A landscape with many valleys, sampled at points; each row gives a point and its height.
A ball rolls from a point to the lowest of its 2 nearest points, and stops where none of them is lower. Distance is the straight distance between rows; heights are no part of it.
(1064) h=422: [-40  26  29   0   2 -12  -3   4   1  32   6  17  -4  36 -39  48 -13  -5
  -3  51  22 -21]
(140) h=316: [  2  45   0 -11 -34 -29  33   7 -62  35 -28  26  19 -17 -12   1  -9  43
  40  20 -30   6]
(424) h=424: [ 20  21   4  -5 -23  29 -18  22 -23  13 -56 -21  11 -22  22  -2   7  30
  22  -2 -45  41]
(459) h=599: [ 17 -12  17  11  -6 -42   5 -10  23 -37  14  18  17  19  17 -37  -8 -14
  24 -21 -35   7]
(1126) h=423: [ 13   4 -63 -29 -32  25 -10  10  -3 -11  -1  -9  -9 -16  50 -36 -18  -3
 -44   0  36 -16]
(913) h=637: [-14  -7  21  28  42  -5 -26  14  -9   9 -11  12   3 -22 -31 -14   0 -13
 -47 -14 -12   9]
(26) h=425: [ 65 -25  43 -16 -29   0  -9 -30  43 -45  21   5   0   9  20   0  31 -22
 -17  -2  -5   5]
(1061) h=721: [-13 -10   1 -27 -15   6  28 -16  -9   4 -28   1 -19   2 -14  60 -28  33
  23  -5 -16   4]
(2005) h=347: [-10  10 -18  14  -3  26 -17  -8 -15 -15 -19 -30  -4  10  27   2  12 -12
 -29  33 -26  38]
(654) h=446: [ 34  -6   1  -5  22 -14   6 -17  12 -32  40 -15  12 -25  48 -25  32   0
  14 -35   4  -2]
(130) h=608: [ 13  -7 -26  15  -4 -24 -21  -4  25 -43  19  24   7  11  21 -63  -2 -29
  17 -23   7  -7]
(1786) h=434: [ 51   4  25  -4  -5  20  19 -29 -13 -11  25   1  31 -30  50 -32  29   8
  41 -17   8 -30]
(1605) h=491: [-37   9  -7  21  38  30  24   2  -5 -17  -4 -25   4   1   0  17  -1  -5
 -28  -6  21  -1]
(242) h=512: [-30   0 -20   6  -1  50 -11 -12 -17  14 -19  -8  17 -32 -12  20 -17  36
 -12 -33  32 -22]
(117) h=757: [ -3  -3  -3   5  51 -11   2  13   6  -7  -3  10 -44  20 -16   2  16 -57
   4  -8 -10  -1]
(1555) h=508: [ 13  15   7 -11 -52   2 -18   2  17 -12 -40  -7  -6  37   7  14  -4   1
  39  26 -41  20]
(2048) h=389: [-15  -6  23   5  17 -52  -9  25  37  10  18  28 -21  38 -49  11 -16 -31
  -3  13   4 -17]
(1462) h=180: [-25 -17 -16  41   6 -10  17 -33 -14  11  -5  19  43  -7 -34  16 -24  14
 -14  -8 -22  21]
(685) h=584: [-41  -1  24  25  -7   6  38 -17   2  13 -26 -19  34  27 -27  56 -18  23
 -11  27  -7  23]
(1215) h=743: [ -4  20   6  10  38  -8  -6  -4 -25  16  10  23  -3   6   3 -50  -5 -34
  40   3 -18 -13]
(651) h=274: [ 19   3  -5 -26  36 -26   7  34  25 -13  46  11 -24 -10   9   9  11  -1
  13  23  27  -7]
(314) h=463: [ 44 -15  12 -15  16 -46   5   9  32 -42 -11  39 -33 -10  -4  -9  12 -13
   5 -27  25  25]
(343) h=369: [-11  -7 -15 -21  -9 -14 -54 -47 -15  27  -1  -7 -25   1 -37  47  -7  21
  -2   3 -20  16]
(299) h=473: [-26   6 -31  11  47  -6  21   8  11 -37  21 -11  17  -6  16  23   9  17
   6 -16  34 -21]
(2051) h=749: [-26  11 -31  25  40  -5  -3   4  -7   1  12  19  -1   7 -11 -32  -9 -40
   9  12   4  10]
(1389) h=407: [ 49  14  26 -11 -42   7  56  12 -26   0   5  46 -12 -12 -10   4  15  -3
  33  24 -28 -44]
(1743) h=371: [-26   7   0  -3  41 -22 -27 -12  21   6  27 -27 -23  34   6  33  18  -7
   2  20   8  -7]
(506) h=442: [  3  27   5  -7   7   8   0  -9 -17  -2   3  34  13 -31   8 -27  -6  22
  53 -19  20 -54]
(1037) h=458: [-20  19 -16   6  28  11   2  15  -6 -32 -10  15  25 -37  26 -21  -1  26
  12 -24  44 -27]
(1947) h=572: [-10  24  12  -5  32 -82 -18  20  23   9  34  15  17   7 -19 -16  -4   7
   1  32   2  12]
(373) h=465: [ -5  -5 -22  -3  21 -11 -12 -14  -4 -24  16 -23   9 -13  39 -21 -13  18
  12 -18 -25  16]
(743) h=561: [ 31  24  36 -25  12 -39   1 -20  43  -8  53 -16  -4  14  19 -49  39 -28
  34 -27  47  15]
(12) h=614: [ 25  -5 -19   1 -15  10  -8  -8  16 -11  51   3   4  -1  39 -77   6 -39
  16 -13  25 -17]
(1506) h=697: [-52  16  -6   6  32 -48   9 -35 -13  24   6 -19   5  18 -30  41  -7   7
  18  -5  31  27]
(1210) h=411: [ 22  18  12 -27   3  17 -41   5  12 -27   7  -6 -34  10  27   7  23 -32
  -3  35  15  -6]
(619) h=379: [  8 -10  14  10  -5  46  22  -4  15 -18  -5 -24 -13  30  44 -57 -11 -45
  15 -28  -1  -8]
(742) h=364: [-29 -21  -5   6  38 -34   1  41  39  40  35   6 -18  14 -65   5   2 -14
  -9  -3  16   7]
(9) h=770: [ 19  16 -18 -16 -63  77 -26  23  14  16 -27 -39  11   4  24  -9 -10   7
  25 -10 -21  -2]
(796) h=661: [ -8  22   2  -7  16 -28 -33   0  -4 -12 -13  30  -4  -3 -15  16  -4   2
 -23  50  18  44]
(1472) h=317: [ 27 -20  -9 -24   9 -27 -13 -12  56 -26  62 -16 -21  16   5  11  37 -18
  16 -18  33 -32]
(1281) h=507: [-30   1 -22 -27  20   8 -13  29  29   6  16 -26 -28 -17 -12  13 -17  12
 -57  -2  67   6]
(2027) h=269: [-55 -11 -45  18   8  16 -27  -9 -16   1 -24 -18   7  -1   8 -52 -15  -7
 -46 -49  40   7]
(1531) h=496: [-24 -10   2  28 -13  38  -7 -16 -27  11 -53  24  44 -31 -35  12  -9  36
 -13 -28  11 -24]
(1129) h=764: [  6 -27   4   9 -39  63 -10  24  -3  11 -31 -25  18   2  22 -18 -25  13
  -4 -21 -41  -3]
(2018) h=323: [  6 -33  -7  -3   4   6  -1  48  60 -18  23  -6 -23  10  -8 -31 -23 -26
 -45 -11  17 -14]
(1817) h=519: [-41 -10 -12   9  -6   7 -34 -31 -16  23   9 -23 -13 -12 -24 -10 -25  -6
 -55   2  47  53]
(127) h=322: [ -1  -6  21  -2 -17  -5 -21 -24 -30  49  -4 -17  18 -20 -31  36  -3  36
 -25  32 -37  51]
(1518) h=492: [-13   0 -28  -7   8   8 -14  -6 -12 -27 -44  27 -32 -19  -2  -3 -11 -11
   6 -29  19  23]
(1088) h=644: [ 29   6  43 -11  37  -6  22  21 -15 -10  11  -5  -8 -15  24  -6  10  -6
 -13  27 -37  19]
(1856) h=568: [-32 -16  15   7   0 -12  18 -28  -2  12 -14 -17  11  21 -21  84  -6  32
 -22  39  34  29]
(561) h=635: [ 31  16   4   1  41  11  -3  25 -27 -13  28  24  -2 -30  26  -9  25  -6
  -8  42 -18   5]
(152) h=509: [-13  10  -4  44  32  32  22  -3 -31  -5 -21  -2  31  -9   9  17  15  -1
  -9  11 -18  -5]
(431) h=556: [ 22  -7  30 -26  23  36   4  10 -11  -2  -3 -24 -41 -30  28  -3  -2  10
   9 -34 -11  -8]
(1133) h=326: [ 10 -19   3  -4  36 -19   9  35  18 -13  10  -6  -6 -31   3 -59  17 -17
  12 -67  28  -5]
(1412) h=527: [-39 -13 -11   7  22  49 -11 -18 -25  45  18  -5  -3 -35 -32  -4 -35   9
 -22 -30  23  -5]
(808) h=365: [  7  12  49 -12 -19  -5 -33   7  -9  23 -21 -18  17 -13 -18  39  -1  44
 -27  25 -36   8]
(1377) h=600: [-43  15  26  24  25 -34  50   5  -2   7 -21  15  25  21 -31  39  -7  11
 -26  14  17   6]
(901) h=555: [ 31  16  39   0  -4 -44  14 -18  49 -11  35  19   9   9 -18 -48  34 -39
  35 -43  40 -10]
(1190) h=503: [ -9  -3 -66 -23  12   4 -19  28  20   8  25 -12 -53  -2  -2   7   1 -23
 -52  14  52   4]
(539) h=488: [  1  15 -13  -5 -54   3  -3 -14   1   1 -36  -4  18  23   0  23  -8  14
  54 -14 -44  -9]
(1325) h=626: [ -8  20  27  26  36 -46 -11   1 -26  -4 -19  15   8  -5 -29  -1  18   3
 -26   0 -31   1]
(669) h=314: [ -5  -6 -12  40  -6  32 -23  -3  -9 -28 -26   9  27  19   8 -27   2 -27
 -30  17 -27  17]
(1039) h=310: [ 29  -1  52  -4  26 -61  73  18  29  -6  19   8 -25  26  -3 -12  39 -40
  28  -9  18   3]
(1654) h=687: [-54  29   2  -8  42 -25  19 -12 -14   4  -5 -11  -2  -3 -18  23 -16  15
  29 -34  29  -8]
(1461) h=565: [ 34 -13  51 -14  -2  29  40   5  -7  -3  -5 -15 -27   0  13   2 -14  -6
  30 -22 -27 -26]
(1395) h=464: [ -3  21   1  26 -40  29 -13 -12 -23  33 -17   6  48 -12 -34  46  16  22
  -2  34   4  16]
(978) h=542: [ 26 -21  25  14   1   9  15 -13  18 -43 -11  44  24 -18  17 -64  23 -28
  17 -46  57 -22]
(1156) h=720: [-29  24  -8  -3  26  22  23 -19 -51  36   0 -23 -19  -2   1  40  -1   8
  28  14 -27   7]
(329) h=277: [  7  40  20 -28  -9 -35  33  -9 -38   4   8  10  17 -12  21   0  -3  50
  42  20 -25 -21]
(1047) h=356: [ 22  43 -14  -3 -40   5  11  14 -40  20 -35  55  15  -7  -9  -2  -9   9
  49  36 -29  12]
(2002) h=520: [ -4  41  32   1 -25 -34   1 -14 -18   2 -35  20  16  22 -38  31  16  18
   7  -7 -25 -44]
(1110) h=627: [ 42  -5   3  14   4  27  -1  19  -8 -19  39  23  26 -20  32 -31  -7 -16
 -10  39 -27 -17]
(54) h=340: [-18 -31 -31  45  22  40 -13   3 -27   0 -12  -3  37   8  30 -50  15 -18
 -37 -13 -20  -8]
(219) h=437: [ 60 -42  10 -14 -29  14  -5  -7  34 -40   2  12 -50  13  19  13  16 -25
 -16   2 -11   7]
(1549) h=737: [-27   2 -11  17   9  26  -1 -18 -44  36  -6   7  20   4   0 -42 -13  -6
  57  -9 -36 -23]
(744) h=311: [-10 -12 -18  10  30   8   9  33  11 -13  21 -41   8 -11  31 -69  21 -26
  -5 -56  24 -27]
(558) h=381: [  3  15   2  -6   3  11 -49  -7  -8  -1  -6 -16  -9  22  24  24  29  -7
  -7  63 -20  24]
(541) h=372: [-16 -24 -34   7  -4  33 -14   7 -13  21  16  33  -3 -16 -12 -39 -48 -13
 -28   7   1  23]
(216) h=756: [ 27 -43 -17  -1 -33  34   1   8  21 -22 -15 -10  -7  -8  25   1 -29  17
 -29 -10 -36  -5]
(1584) h=470: [-12  -1  -4   7  24  51  13  18 -19 -20 -28   7   0 -30  38 -42   4  -1
  -2 -13  39 -26]
(1755) h=487: [-30  28  14 -28   9  20 -33  13  16  -1   2 -30 -16 -10  10   8 -21  17
 -27   1  36 -10]
(2041) h=763: [ 25 -16   9 -10 -35  54 -12  13  24  -6 -13  -5 -28  10 -12  36 -14  -5
 -13   1 -27 -26]
(2052) h=447: [ 33  -4 -22 -18   1 -21   3  11  48 -15  28 -51 -23   1   8 -69  66 -47
 -10 -48  50  14]
(432) h=475: [ 12 -16 -27   2  14 -19   6  18  21 -54 -33  38 -30 -11 -10 -25  -4 -26
   7 -40  30   8]
(1362) h=681: [ -3   9 -17   3   9 -42   9 -15  25 -39  -1  32   0  24   0  29   7  -7
  28   4  14  -8]
(723) h=249: [  7  37   3  -6 -52   8   5  22 -20  64 -26 -18  24  25 -19  76  20  38
  30  22 -32  24]
(850) h=700: [ -9  31 -28 -11  -9  53 -16 -19 -14   0  -8 -16 -18   2  13  40  11   0
  37  17   9 -16]
(1297) h=530: [-14  -5 -21  -1  22  16 -11  18  18  12  60  -4  14 -32   4 -27 -30  16
 -13 -22  23 -41]
(1988) h=402: [ 22   2  38  -6 -26  14 -57   7   2   8 -16 -16   6  -4   0  -4   4  12
 -25  -3 -58   5]
(131) h=528: [  3 -49 -44 -12   8  17   2  10 -16 -11  -9  18 -23 -38  26 -46 -19  -2
  -2 -48  -3  -6]
(681) h=537: [ 26  20  37  -5  19 -23  42  20  -6 -19  12  37 -23  21   1  22  26 -28
   8  52   3 -18]
(1727) h=586: [  7 -10  11   2  34 -61 -13  20  31 -14  34  -5   8   9  -6 -23   0 -12
   1  -8 -30  16]
(1270) h=436: [ 45  -3 -17 -15   4  -1   7 -23  25 -24  36 -14 -26   2  32 -38  61 -59
  -7 -45  57  11]
(1357) h=328: [ 35 -17  51 -28  28 -54  45  31  59   8  37  -6 -29  -8 -17 -27  32 -29
  26 -16  31  17]
(111) h=283: [ -7 -21  23  18 -33 -26  -3 -54 -38  34  -7 -10  38 -21 -56  36  -9  14
  -5  16 -10  59]
(1627) h=623: [ -2 -17  14  15 -18   5   7   6  14 -30 -26  23  37 -22   9 -11 -29  39
   5 -27  -6 -33]
(884) h=240: [  3 -28  22  -7  21 -50   5  27  70 -30   8 -16 -23  39  18  17   7  -9
  -4   7  15  20]
(1782) h=649: [ -1   7  16   5  24 -12 -38  20   2 -11 -21  14 -24  -6  -7 -12  -1 -23
 -51  25   4  43]
(306) h=184: [ 21  27  19 -17   0 -42  24   0 -41  31  24   2 -19  30   5  36  44  11
  24  44 -35 -43]
(1921) h=545: [ 19  10  51 -14 -12 -23  34  19  29 -12   1  30 -21  28   5  -5 -13 -23
  20  42  10 -15]
(1840) h=388: [ 23  29  33 -12  -8  12 -11  -6 -28 -18 -53   7   2 -16  30 -26  12   8
  19  -5 -19  18]
(1268) h=133: [  6  10   3  -2 -17 -20  34  -4 -29  17   2  -7   6  33   7  53  28  26
  36  27 -65 -19]
(1913) h=747: [ 25 -27   1 -10   6  17  10   9   1  -9  15  -3  -1 -36  11  31 -18  47
 -31   4 -36   2]
(1040) h=672: [ -9  19  -2  -3  21 -52   0   5   4 -15  -7  33  -3  14   1  50  21  14
   1  57  28  12]
(865) h=278: [-14  -1  30   3  21 -24  23  17  46 -32  24 -24   4  44  10   8  -4 -19
  14  -9   1 -24]
(599) h=235: [-21 -24   4  36  12 -36   6 -51 -20  37  14   4  16   8 -60  40 -12  -4
 -19   7 -22  25]
(2011) h=401: [  0   2 -16 -10  -1  12 -10  -2 -34  25  -8  43   4 -38 -21 -13 -39  17
  -6  22  -7  27]
(34) h=287: [ -2  17  36  -6  42 -62  51  23   3  13  18  -4 -32  23 -13 -11   9 -19
  30 -19 -13 -22]
(633) h=523: [-27 -11 -57  -1  12   4  11  38  20  -8   2 -32  -4 -28   5 -18 -12   4
 -58 -33  53 -12]
(1291) h=472: [ -6   6 -11  26 -53  22  26   0 -38  69 -12  19  56  -5 -50  14 -22  24
  38   8 -33  -3]
(1565) h=181: [-27  -9  -7  -8   6 -41 -12  19  56 -33   3  -9 -13  33   7 -14 -34  -3
  -5   4  16  35]
(2032) h=398: [-33   9  20  -5  14 -26 -15 -15  12  29   6  -8 -37  54 -12  58  21  -5
  13  40   3 -27]
(725) h=620: [ 36  -7 -24  -2 -33  50  -4   3   2 -31  25   8  27 -10  54 -54   8 -18
  10  14   6 -26]
(590) h=548: [ 45   3  41  11  15 -24  48 -16  19 -10  11  46   3 -15  -3 -52  39 -34
  27 -44  39  -6]
(489) h=419: [ 15  -6  -5  20 -19  26  38  22 -33  20 -42  14  42   1  12 -12 -14  14
  35   3 -57  11]
(178) h=409: [ 56  -1  62 -19 -37  12  -2 -10  34 -12  29  -6  -7   5  28 -11  -1  -5
  -1  22 -12   0]
(1871) h=259: [-13 -26 -22  -3 -44  50 -18 -20 -16  33 -23 -36 -10 -23 -15  16 -27  22
 -54 -18   3  38]
(360) h=506: [-36  -4 -33  20  -9  35 -29 -37   3  23  28 -47  10  14  -3  13 -13   6
 -30 -10   1 -21]
(446) h=331: [ -5 -21 -29   6  42 -40 -27  45  45   6  34 -11 -13 -16 -36  -7  26  -8
 -37  -3  21   6]
(517) h=215: [ -1 -27 -10  14 -59  61   0 -20 -18  46 -22 -35  16 -21 -41  51  -8   6
 -13   7  10  57]
(1672) h=466: [ -6   5 -15   7   9  29  -3   0  -5  25  48  12   3  -2 -16  32 -18   0
  -8  48 -14  -8]
(1685) h=397: [ -4 -12 -66  17 -15  46 -13  -6 -24 -22 -52   3   8  -6  26 -21  15 -11
 -52 -14  17  -8]
(1204) h=294: [-29 -19 -29  17  19   0 -14  16   4 -23 -13 -42  15  -5  39 -74   9  -6
 -41 -58  20  -9]
(57) h=193: [ 14  18   3  -2 -56 -27  19  14 -33  47 -17 -24  27  24 -23  60  31  45
  23  10 -66 -13]
(1366) h=755: [ 20 -39  12 -13  16  -2  -3  23  37 -31  23 -26 -17  -7  34  36   2  22
 -53   6 -14 -10]
(1716) h=344: [  7   8  39  -9  40  -7  13  14  -8 -10 -18  19 -22 -30   6 -47   2 -18
  27 -45  32 -14]
(64) h=330: [-18  17   0  11 -17 -39  22 -25 -65  51  -5  32  -6  19 -54  18  -3  -1
   3  36 -43  23]
(1796) h=449: [ -3   4  -3  31 -21  16  50   0 -55  43 -26  13  34  11 -29  22   0   9
  20  17 -67   9]
(1256) h=218: [ 17   3  37 -16  33 -61  15  -3 -20  14  44  -9 -11  17  30  16  28  13
  27  25 -36 -22]
(1501) h=533: [-16  38  21   5 -21 -68  10 -11 -40   1 -26  18  11  29 -25  42  30  37
 -14  34 -26 -23]
(1502) h=692: [ 13   2 -23   5  -8  50  18 -20  -2 -19   6  -3  -6   8  21   8   2 -23
  45  -4 -20 -33]
(1529) h=421: [ 52  29  22 -16 -25  25  32  -5 -30  -5 -12  26  25 -32  24   6  26  19
  53   6  -6 -33]
(1371) h=329: [-11  -2  18 -10  -4 -46 -45 -25  -3  26   3  24  -9   9 -35  15 -26  14
   0   9 -33   9]
(290) h=127: [-13 -45 -19  52 -17  38   6 -29 -21  13  -9  -2  54 -11 -23  11 -10  12
 -37  -2 -21  17]
(563) h=457: [ 37   4  24  -4 -49  38  -5  26 -11  15 -66  -6  11 -16  -1   3  23  13
  38 -40 -41  -4]
(967) h=667: [-18  16  21 -21  52 -38  -2  31  18 -13  -3 -35 -26  -9  12 -14  14   7
   4 -28  32  32]
(1293) h=426: [  3  10  -9  15   3  25  -1  11 -27   6 -10  59  26 -40  -7 -25 -18  18
  20  17  11 -17]
(1631) h=539: [  5  -4   3  15  14   1   5  17  27  -8  48  25  17 -20 -10   4 -20  10
   6   1   5 -59]
(214) h=233: [-41 -15  -8  28   1   6 -18  -4  16 -16 -27   4  14  13 -12 -34 -38 -10
 -17 -43   8  -4]
(1433) h=462: [  4  35  15 -21 -35  24 -45   9  20 -16  -7 -12  12   0   9   8 -14  26
 -16  36   6  -3]
(956) h=731: [  0 -25  27 -25  -2 -21  55  15   8   5  -6  15 -35   9  -7  38 -40  25
  11   6 -29  -7]
(1168) h=710: [-50   5 -26  -9  21 -15  -5 -34 -11   7  13 -42   2   5  14  27 -22  16
   5   4  14  42]
(543) h=361: [ -9 -41 -13  19   6  48  16   0 -25  -6 -24   1  17  11  38 -61  -8 -26
  15 -13 -25   3]
(397) h=511: [ -6 -22 -21  -7 -13  11 -18  -3 -22  -8 -38  17 -25 -22  18 -33 -37  17
   6 -31 -16  31]
(186) h=544: [ 17  -9  -2 -23  19  30  -1  12 -10 -20  12 -46 -26 -27  49 -24   5   3
 -39 -38   9 -28]
(485) h=387: [ 27   2   3   8 -21   8  43  11 -40   3 -26  49   0  -7  -4 -17  -7  -2
  38  23 -45 -10]
(1896) h=360: [  4  31  -5   8 -40 -19  15  -5 -42  47 -25  45   7  20 -53  43  14   9
   9  64 -30  16]
(1438) h=711: [-21  14   2 -14  -7  30   3  -9  -8  23 -20 -33 -19  13   6  52  -2  18
  24  13 -14   8]
(1554) h=686: [ 31  -1  -2  -6 -24  -5  19 -30  25 -40  16  19  -4  12  19   9  10 -12
  40 -13  17 -27]
(17) h=288: [-20  -3  17   4 -26 -42   5 -22 -14  25 -20  30  -1  26 -60  26 -26  10
  -6  12 -27  14]
(1026) h=348: [ -2 -22 -26   1 -25  24 -15  12  24 -18  16  15 -14   7   2 -39 -46 -27
 -25  12   0   2]
(617) h=613: [-23   1   7   9  41 -67  27   7  -9   6   5  18  16 -12 -44  30   1  20
 -25  -5   1  13]
(963) h=538: [ 36 -37 -11  -8 -20  15  -1  -8  17 -31 -11  20 -12 -28  34 -61   6 -21
  -8 -58  27 -12]
(1383) h=525: [  8  17  14  17  23  13  42  10 -16 -22 -29  20  -1  11   1  34  20 -18
   1  32 -17  -5]
(1610) h=427: [ 39  10 -13 -19   4  14 -10 -19   8 -36  21 -11 -44  14  38  -6  48 -52
   8   7  20   0]
(825) h=440: [  5  21 -28 -27 -49  23 -42   1  18 -26  11 -12  -2  -3  40 -16 -12  15
 -31  19  25   4]
(159) h=536: [-46 -13 -40  13  20 -32 -35  -8  18  18  23 -12  -1  -6 -45 -19 -14 -10
 -29 -14  38  46]
(210) h=400: [-17 -23 -27 -19  18 -35 -59 -28  11  18  27 -14 -19  -3 -12  45   3  29
 -32  20   8  32]
(753) h=399: [ 45  -2  19  -1 -22  51 -13  -3 -28 -21 -49  -2   1 -28  43 -34  40  -6
   9 -16  -9   2]
(597) h=467: [-24  15 -11  19 -52  32  -9 -13  -4  33 -31 -23  42  29 -15  26 -14  26
  44 -14 -27   8]
(729) h=363: [ 19   7  54 -18   0  -5   2  -9 -28  -3 -31  29 -16 -22  11 -56  -9  -5
  46 -32   2  -4]
(293) h=549: [-26   6  24  -5 -16 -49   9 -22 -22  28 -28  11   2  37 -24  76  24  34
 -16  50   4   5]
(1561) h=484: [ -6   2 -58  -6  17  19 -12   1   2  -5  30  -5 -23  -6   9  26  -6  -9
 -20  33  10  -1]
(1651) h=739: [ 39 -26  22  -9 -12   3  26  21   2  -9  -3  28  -7 -19  -2  31 -12  22
  -7  16 -54 -16]
(462) h=529: [ -7  25  36  -2 -26 -24   0 -12  14 -17 -12  15   8  49  -1  -1 -29  -7
  16  32 -14   3]
(800) h=300: [ 31 -27   5  -8  12 -26 -10  53  73 -11  48 -26 -22  -2  -8 -23  24 -25
 -38 -14  17 -10]
(59) h=412: [ 25 -17 -43 -17 -44  40 -26  -5 -23 -13 -23  13  -6 -13  30 -42   1 -12
 -48 -16  12 -32]
(536) h=483: [-10  34 -17   0 -32  31 -43 -23 -35  39 -15 -16  30 -22 -12  22  17  16
 -13  45  19  50]
(1785) h=541: [ 34 -32  -6 -15 -18  10  15 -15   8 -16  17 -11   2 -27  55 -82  26 -20
 -17 -65  61 -18]
(1400) h=174: [-18 -37 -16  39 -35  48  23 -52 -34  33  -4 -35  42  -1 -44  28  -8 -19
   0  10  -2  40]
(2049) h=543: [-30 -12  16   5  16   0  -2 -10  -3  43  18  10 -13 -14 -59  36 -37  11
 -27 -11  13 -13]
(291) h=393: [ 26   5  48 -20 -16  36  -3   4  30 -15  34 -18 -29  12  25 -37 -20 -32
   6 -10  14 -18]
(1608) h=678: [-31  15   6 -12  40 -43   2   3  18  -9 -17 -21 -36   9 -19   3  -9  -3
  28 -49  16   7]
(971) h=362: [-13 -27 -32  -5  34 -34 -38  19  35  19  53 -18  -7  -5 -17  19   5   9
 -62  26  19  15]
(2058) h=183: [-51  -5 -22  11 -24   3 -21 -24  21  -9 -19   5  15  15 -12 -12 -57  12
   0  -7  19  18]
(1019) h=246: [ 27   4  19 -25  18 -47  25   6  -3  -7  43   8  -2 -16  15  13  -5  25
  23  14 -10 -27]
(294) h=341: [-10  -5 -33 -12   8 -16 -32  -1  45 -26  36 -35 -27  47  29  11  18 -26
 -14   0  27 -17]
(188) h=730: [-31  20  -6  24  16  29  11 -32 -68  53 -20  -9  16   4 -12  -6  -5  -4
  38   0 -20   9]
(21) h=612: [-22  18  18  18  16 -21  42   8  -4 -14 -16  26  46  -5 -10  16 -21  37
   0  -6  -1 -30]
(1023) h=521: [-23 -22 -47  20  12  23 -13   2  25  -2  48 -20  10  -1  -8  -1 -18  -4
 -35 -30   8 -49]
(1566) h=94: [-50  -9 -18   2  -4 -22 -11 -14  50  -9  13  -2  -6  37 -24  28 -37   4
  -7  13  29  22]
(250) h=534: [  8  -5 -29 -19  22   1   2  40  16 -34  10 -43 -32 -28  28 -12  21 -10
 -53 -33  44  -8]
(183) h=432: [  1  10  25  -4 -22  39 -36   2  -4  33  -2 -36   6  19   1  -5 -25   1
  -2  33 -56  17]
(2037) h=554: [-45   6 -21  12  36 -58 -17  14  23  19  42  -8  21   8 -21 -20 -14  -3
 -22  22  27  55]
(765) h=253: [-13   2  32 -26  14 -79  13   7  -6  15  20  -7 -24  48   7  -1  -4   4
  27  17 -32  -5]
(464) h=301: [ 17 -19   0  -6  48 -44  11  37  60   0  40   8 -26  26   6  32  46 -17
  16  46  37 -17]
(383) h=450: [ 49 -35  27 -28   1  -9  41 -16  46 -32  12  14 -48   4   1  14  21 -33
   5 -23  25  18]
(145) h=377: [ 20   8 -31   4 -19  53  -7   0 -19 -33 -51 -20  -9  -5  28   6  28  -4
 -18   1 -17   7]
(715) h=489: [-20   1 -30  19 -20  39 -22 -41  -4  27   7 -23  30  17 -25  34 -13  12
  23  -2 -31 -22]
(1705) h=505: [  7   6  27   0 -29 -23  -8 -23  -8  -9 -11   6  14  17  -9   5  -3  22
  40 -29 -49 -35]
(931) h=298: [ 17   5 -22 -15  12 -26 -13  20  37 -22  44   3 -27 -13  -7 -21  11 -27
  29 -22  57 -16]
(199) h=413: [-17  -3 -62  17 -57  62 -15  -5 -26   7 -57  -5  33  -5  27 -26  -2   9
 -24   0  28  -6]
(589) h=502: [-16  15 -39   4 -11  26 -40 -29 -28   2 -17  -4   6 -20  -2   8  -1   7
 -47  20  43  30]
(1729) h=478: [  2  -7  22   6 -10  33 -12   2 -28   9 -65  15  15 -22 -20   1   5  19
  18 -47 -28 -22]
(2028) h=445: [-18  28   5  14 -20  33  12  -9 -18  32   4  10  20  -1 -30  51  -8   8
  -1  49   4 -20]
(1479) h=656: [  5  17  40 -15  51 -24  15  33  11 -20  24 -38 -17   1  43 -23  13  -4
   6   7  11  29]
(1656) h=438: [-18  11 -36  19 -47  62  -9  -4 -17  29 -35  -4  54  -4   2  -8 -11  21
  27   8   5  20]

For each start below, name the point where the ball stops.
(131) -> (669)
(729) -> (1566)
(431) -> (1685)
(1088) -> (2028)
(1502) -> (597)
(21) -> (597)
